Points, in no order, along strands that fork, close into loops and pass close to each other.
Points whose rows are less than 72.3 apart are linked; no others are. Some points are linked to none.
Q668: 10	38	29	-19	-16	-7	-7	15	-32	-3	5	-17	-2	-7	-27	-24	-5	14	-10	-11	-11
Q754: 6	-52	20	33	25	-26	-31	1	-6	-23	-6	17	-25	29	22	-9	-17	-11	7	12	-8
Q151: 35	29	29	-25	-30	-2	19	-19	-10	30	-8	13	29	20	-24	22	2	-27	-15	-60	-28
Q490: 3	-18	20	-35	-9	1	-13	6	-13	16	-6	0	18	14	4	14	-26	-26	-13	-17	-15
Q603: -47	16	-15	35	1	2	-23	3	-3	-30	-8	14	-13	33	37	-16	6	-14	12	-1	17
Q148: 2	29	10	-16	10	35	0	-17	9	41	-21	13	-3	-4	-13	-23	16	-31	35	-53	-14
Q177: 40	-1	21	-31	7	27	17	-15	-32	9	38	-2	19	24	-17	27	-15	1	4	-26	-17
Q550: -30	-61	-41	0	19	15	-14	11	16	-27	17	10	6	25	41	26	-25	-29	10	35	4
Q29: 15	-62	-11	-39	24	46	-3	-16	14	8	17	-3	-1	11	1	15	-29	-14	15	20	-6
Q301: -11	7	-3	18	-4	-19	-24	57	-18	-5	16	6	0	31	13	21	10	-8	12	-33	0
Q97: -17	-28	-63	7	16	2	47	39	4	-20	5	-7	15	24	2	-10	2	16	5	33	-6
Q823: 22	6	32	-4	-9	-26	-28	30	-10	-2	-1	-18	-5	-10	-25	-2	-7	30	-22	11	-6
Q872: -27	44	-8	22	23	31	2	6	-13	-18	35	-9	-25	15	22	-22	5	-7	33	-16	23
Q733: 9	51	-17	-7	-28	-4	30	-10	-23	0	12	-17	1	-32	-21	10	12	23	-27	31	28
Q456: 17	28	20	5	-5	-18	22	-18	-14	1	-19	17	3	11	-38	-47	12	17	5	-30	-9
Q626: -16	43	19	15	-31	-5	-12	-40	-14	-20	3	26	-15	5	30	13	-9	-24	-10	-8	26
Q17: 12	-45	-35	-16	15	12	39	49	28	-32	4	-6	19	10	-14	-11	5	28	1	44	-17
Q996: 16	-3	28	5	0	-27	2	0	12	3	-40	20	14	-12	-6	-25	-2	5	-17	8	1
Q751: -14	43	25	-10	3	3	-2	-18	-1	20	-22	9	3	-9	5	-17	0	-32	-2	-41	-10
Q303: 30	-6	-8	-15	-5	6	40	16	-21	8	30	-17	21	19	-11	15	-6	17	-3	14	-16
Q647: 37	-48	22	-53	-9	2	-41	17	14	14	17	-17	17	-1	-10	44	-14	2	-19	-6	-16
Q244: 18	-50	-7	-45	-14	-3	12	9	29	-18	3	11	18	17	12	14	-33	-28	-19	23	-37
Q596: -4	18	-17	19	34	40	26	-26	10	28	-8	3	-19	-4	-13	-40	22	4	67	-20	14
Q553: 0	-36	-51	-35	-12	4	49	4	32	-16	-18	6	44	0	-1	11	-16	-22	-27	27	-20
Q773: -27	-10	12	-3	23	44	-40	-31	5	35	-17	-55	-12	-50	-6	32	12	12	13	26	10
Q291: 24	-9	0	-17	12	16	18	-8	8	30	7	-9	5	-26	-13	18	6	32	1	4	11
Q113: -10	31	10	32	-13	-27	-4	-7	-10	-32	-6	17	-13	21	-3	-62	10	6	-6	-18	-2
Q816: 12	-7	-4	5	-17	-5	-9	-8	-8	-4	20	-24	1	-32	12	48	-12	35	-32	42	20
Q130: -41	-24	-53	8	27	24	35	41	-9	-16	5	14	20	31	12	-25	15	-2	17	-23	-19
Q778: -40	66	-14	-4	-28	6	2	9	2	-8	-12	-13	-17	-10	-8	-31	15	-16	-12	-31	1
Q731: -1	30	12	13	-23	6	0	-62	5	16	-2	2	-16	-46	8	20	23	39	-2	26	43
Q755: 25	-5	-12	5	21	2	45	13	-17	-19	-1	-12	5	8	-32	-39	-18	28	-13	25	-7
Q662: 13	-27	-25	5	5	-20	25	53	26	-10	0	-16	12	0	-21	8	9	33	-2	26	-2
Q331: -41	-61	-21	19	25	13	-20	7	20	-46	8	-5	-16	16	29	-14	-19	-23	4	39	-16
Q860: -20	28	13	36	-14	-38	-15	-15	10	-8	-19	18	-13	-15	9	-17	36	17	3	1	32
Q162: 46	-22	9	-13	-31	-30	27	18	-6	2	15	14	29	17	-14	39	9	17	-22	-22	-16
Q407: -7	40	11	32	10	47	-10	-4	-21	-20	66	-4	-49	18	31	-9	6	-6	46	-28	30
Q756: 15	-17	12	-19	-19	-9	14	33	-22	-23	23	1	28	54	-8	8	-13	-10	-21	-25	-53
Q418: -7	-27	4	6	8	40	-55	-37	5	28	10	-38	-15	-33	12	57	11	20	15	28	22
Q181: -11	50	-13	-1	22	34	29	13	5	37	1	1	-2	4	-4	-17	16	-30	40	-62	-23
Q712: -33	52	-21	-6	-19	-8	9	-15	-10	-14	-15	-11	-5	-28	-6	3	8	5	-29	27	21
Q214: -37	73	-10	4	-34	-20	3	-12	11	-24	-26	0	-9	-25	1	-36	16	-1	-20	-3	15
Q741: -44	7	3	8	18	-5	-37	20	-19	-12	-16	-8	-3	17	11	-21	-9	-27	-18	-19	-24
Q212: 1	3	36	12	-1	-29	-57	8	8	27	-30	-13	-18	-27	5	20	14	-4	-4	-4	2
Q971: 8	5	-9	-23	-29	-2	36	11	-19	-14	8	-2	35	43	-29	16	-9	-33	-37	-29	-61
Q536: 38	20	21	-8	-6	0	32	-28	-5	31	-7	17	-2	0	-38	-18	17	13	24	-38	4
Q436: 7	13	-9	-24	-7	16	25	2	-45	-14	43	-21	-2	15	-8	2	-21	1	-11	14	-4
Q374: -15	-14	8	-29	20	16	-58	25	17	38	-6	-21	9	-16	-3	33	4	-24	12	-30	-4
Q786: -11	19	-2	43	3	-9	3	-30	6	-19	-16	38	-24	7	8	-23	14	14	18	15	37
Q124: -19	-16	12	47	17	-33	-18	0	13	-5	-40	3	-16	3	15	-19	25	7	-5	35	2
Q265: 42	-8	16	-31	-31	-5	4	-20	-7	27	20	2	23	-21	-4	39	-17	15	-27	-1	1
Q22: 35	15	15	-19	-7	14	35	-32	-27	37	23	17	24	24	-13	20	-9	-18	2	-46	-12
Q419: -17	39	14	5	9	8	-13	-22	10	19	-43	-29	-27	-44	-25	-36	36	16	14	14	7
Q927: -24	-1	13	-16	18	-5	-30	22	14	31	-31	1	17	-12	17	11	3	-39	1	-33	-19
Q48: -4	-21	-18	12	-3	4	12	-23	6	-8	9	-8	8	-11	25	46	-3	27	-7	70	36
Q841: -12	-46	-44	-35	-7	-14	20	45	26	-30	14	5	23	18	26	38	-14	-28	-11	20	-15
Q608: 12	-32	44	21	3	-25	-55	5	-16	-10	17	14	-12	37	24	2	-30	-20	-2	-14	3
Q524: 18	9	30	-1	-18	-32	-33	17	9	33	-8	11	-4	-20	4	34	16	0	-5	-38	6
Q471: -7	17	6	15	-6	-28	-25	53	-24	-15	12	-10	-13	11	-6	-8	13	2	-2	-5	-19
Q698: -1	1	24	9	1	6	-41	-4	-16	7	24	-46	-32	-36	-1	23	0	29	-3	30	10
Q792: 40	-20	-10	-18	-11	17	59	26	-3	-20	24	-22	11	15	-33	-16	-19	37	-5	26	-13
Q956: 29	-29	-4	9	17	4	33	-4	-16	-31	27	-7	-13	14	-14	-29	-29	31	5	45	2
Q238: 34	-19	17	9	16	8	17	-20	-18	0	20	-9	-19	0	-15	-7	-17	21	3	19	12
Q949: 18	42	3	-20	-21	-1	32	-23	-38	-12	34	-21	1	-5	-16	-5	-15	14	-24	11	14
Q366: -65	28	5	22	29	49	-30	-8	-20	-16	28	-32	-19	8	35	5	-1	-15	10	34	20
Q475: 13	-22	-24	-15	8	0	39	-10	6	28	-14	4	24	-1	-7	4	-1	11	2	8	10
Q857: 30	-60	-15	-43	3	17	9	15	33	-38	15	0	17	13	-7	14	-23	-3	-1	36	-15
Q451: -11	31	-7	19	11	-18	18	-5	11	21	-34	9	-14	-29	-16	-31	38	17	31	-17	5
Q911: -27	26	31	26	-7	-22	-53	-11	-1	-5	-23	-5	-23	-24	15	7	25	-1	0	13	18
Q85: -15	10	27	-3	16	30	-45	-10	-8	22	-6	-65	-25	-37	-22	6	-1	3	1	31	-1
Q143: -15	31	21	30	-10	-23	-33	21	-12	-18	1	21	-23	37	22	-25	3	-22	8	-55	-11
Q640: -28	-8	-15	50	23	-22	-1	-36	7	-11	-35	31	-5	-1	3	-49	19	2	7	2	18
Q727: 24	-58	-13	16	-4	-10	18	-7	19	-16	17	20	5	-2	27	40	-7	28	4	51	36
Q619: -8	-36	-50	-25	-10	-2	47	17	14	-52	0	7	31	23	13	18	-25	-26	-27	27	-37
Q21: -12	-37	-23	-27	23	20	-1	27	15	12	-3	-10	18	20	0	15	-8	-14	28	-1	-11
Q856: -19	57	-3	-18	9	22	5	-16	-8	13	-30	-39	-31	-27	-29	-35	7	3	5	8	-1
Q250: -12	-30	2	34	1	-37	-15	27	-10	-40	-2	15	0	17	26	-12	-18	-7	-17	18	-4
Q339: -24	65	-6	-12	1	23	13	22	-4	7	3	-26	-17	-17	-21	-31	27	-5	19	-15	-4
Q462: 10	-18	-2	-33	2	9	19	44	-23	-8	34	-22	9	39	-22	10	-17	3	0	-8	-36
Q463: -12	-32	-34	-23	10	18	8	19	38	46	-4	1	30	-25	6	52	12	-4	21	-10	14
Q512: -26	-15	16	48	-11	-37	-23	8	1	-50	-1	15	-19	10	25	-22	-12	8	-33	50	-6
Q364: -12	22	17	45	15	-1	-24	11	-11	-4	22	25	-23	36	30	-17	6	-28	39	-57	7
Q235: 0	-17	15	27	5	-29	-30	25	-8	-13	-24	-16	-19	-4	-14	-14	4	13	-20	31	-6
Q50: 1	-13	8	-38	-3	-10	-7	15	16	41	-34	10	38	-5	-2	31	-7	-33	-14	-30	-12
Q266: -47	6	-3	27	7	-17	-41	20	2	0	-41	13	-4	3	2	-41	12	-24	-8	-32	-19
Q325: 16	22	14	0	-11	0	-3	-50	3	18	-5	3	-6	-40	-13	3	-12	28	-24	33	27
Q500: 52	-10	10	-25	-17	-15	37	-31	2	4	-25	24	35	-19	-2	19	-31	-7	-39	27	2
Q963: -12	-12	-48	-11	1	-8	60	-7	12	-10	-20	17	30	2	-8	-8	-3	-9	-7	6	-2
Q203: 21	-69	-23	-26	21	22	2	10	36	-35	16	-1	-11	11	-14	-30	-24	0	13	49	-34
Q254: -19	-1	-9	34	14	-40	-6	3	17	8	-48	34	14	-1	-1	-34	26	5	-2	-15	7
Q3: -43	24	4	41	-5	-23	-20	0	-7	-27	0	19	-27	20	20	-41	14	-11	12	-30	6
Q133: -55	46	-17	30	18	42	-10	-20	4	-8	14	-10	-25	5	34	-10	10	-14	23	14	22
Q268: 2	1	3	-23	16	6	3	-2	-11	19	-2	14	21	22	16	14	-4	-30	12	-37	-8
Q913: -5	32	-14	1	12	11	27	-6	-12	7	0	20	13	17	2	0	13	-16	19	-48	-15
Q595: -2	8	32	17	1	-31	-41	-9	-17	-19	6	25	-19	37	11	-14	-13	-23	-10	-30	-2
Q431: 35	-40	-11	-35	-4	16	9	-26	21	44	6	5	34	-35	-18	37	0	28	-5	10	10
Q286: -17	-26	0	28	21	-32	-34	9	18	7	-48	1	-8	-3	-11	-34	11	-5	3	-6	-14
Q16: -14	24	1	8	16	-3	-16	-8	29	47	-49	-19	-27	-39	-16	-9	51	12	31	-14	11
Q145: 41	-39	2	-40	-23	8	-25	1	18	27	20	-4	29	-32	-13	47	-11	23	-20	7	3
Q452: -1	21	22	9	-13	-21	-30	35	-10	21	6	10	2	-2	22	28	17	-22	20	-58	0
Q494: 9	-26	11	7	-12	19	-39	-21	-2	26	32	-35	-6	-36	7	42	-15	35	-6	46	11
Q565: -2	-59	-32	1	22	4	-3	24	10	-36	8	-3	-11	19	9	-29	-19	-5	5	27	-15
Q437: -3	40	17	41	-2	33	-18	5	-8	-19	50	11	-36	28	18	-20	10	-23	52	-59	1
Q720: -9	12	6	-13	-5	-5	-9	28	-29	-18	-3	-14	-1	19	-4	-25	-13	-10	-22	-7	-33
Q513: 24	27	-14	-2	-1	8	39	-2	18	35	-15	10	-3	-17	-20	-13	36	16	40	-32	9
Q211: 27	17	26	-1	-3	-10	14	-42	-21	8	4	11	-13	-12	-13	-5	-8	19	-1	9	30
Q257: -21	-61	-29	-19	3	-6	-16	34	41	-27	1	16	16	20	32	19	-8	-21	-1	27	-7
Q965: -36	-35	-54	16	37	16	47	11	12	-16	-9	11	18	18	9	-39	3	-7	7	13	-2
Q251: 24	9	1	-1	-1	-15	29	-26	9	5	-45	14	18	-11	-14	-5	-20	-7	-31	18	-5
Q352: -5	19	16	-23	10	33	-44	21	5	53	14	-35	-6	-35	-8	24	5	-11	13	-39	-17
Q405: 35	5	33	-11	-30	-32	4	-7	-20	21	15	17	14	15	-14	23	5	0	-18	-44	-9
Q763: -71	35	-19	27	11	20	-18	-13	-14	-33	-7	-7	-9	6	36	-23	-3	-19	-8	15	8
Q890: 60	-18	7	-15	-26	-8	38	-12	-4	13	4	7	23	-24	-16	35	-15	35	-43	29	7
Q385: 1	3	18	-8	11	-9	-7	-14	1	16	-36	1	-4	-6	-9	-14	-5	-14	3	-16	0
Q216: 38	-42	25	-46	-15	0	-25	6	12	-8	-2	8	6	-1	-7	19	-32	-21	-19	4	-28
Q621: 22	-46	-12	12	-7	-25	29	25	28	-21	9	6	11	2	1	14	-3	27	-2	52	19
Q517: -6	51	-5	19	-54	15	3	-58	10	9	26	8	-15	-39	31	36	17	20	1	2	52
Q784: 15	39	-13	-1	-32	19	21	-55	6	25	26	20	2	-41	20	32	13	2	13	-20	34
Q469: 38	23	1	-2	-14	15	25	-63	-11	18	17	24	-9	-20	0	9	1	18	14	-13	45
Q916: 21	8	28	27	6	-31	-1	-4	-12	-21	-8	20	-15	10	-30	-44	4	27	0	-8	11

How many points has the smallest loop of links through each point below? Write - if it is on no loop.
Q407 | 9
Q913 | 15
Q668 | 8
Q257 | 17

A tip is a point with one link. Name the tips that can be reached along the links from each point below, in the order of the rows.
Q251 | Q352
Q603 | Q971, Q366, Q512
Q698 | Q130
Q405 | Q177, Q162

A fork is a point with three links, a tip a point with one. Leave the first point through the second and follow the links. Name the first fork or tip that comes.
Q244 / Q857 | Q145
Q431 / Q291 | Q216
Q214 / Q778 | Q3
Q916 / Q456 | Q303
Q301 / Q452 | Q286
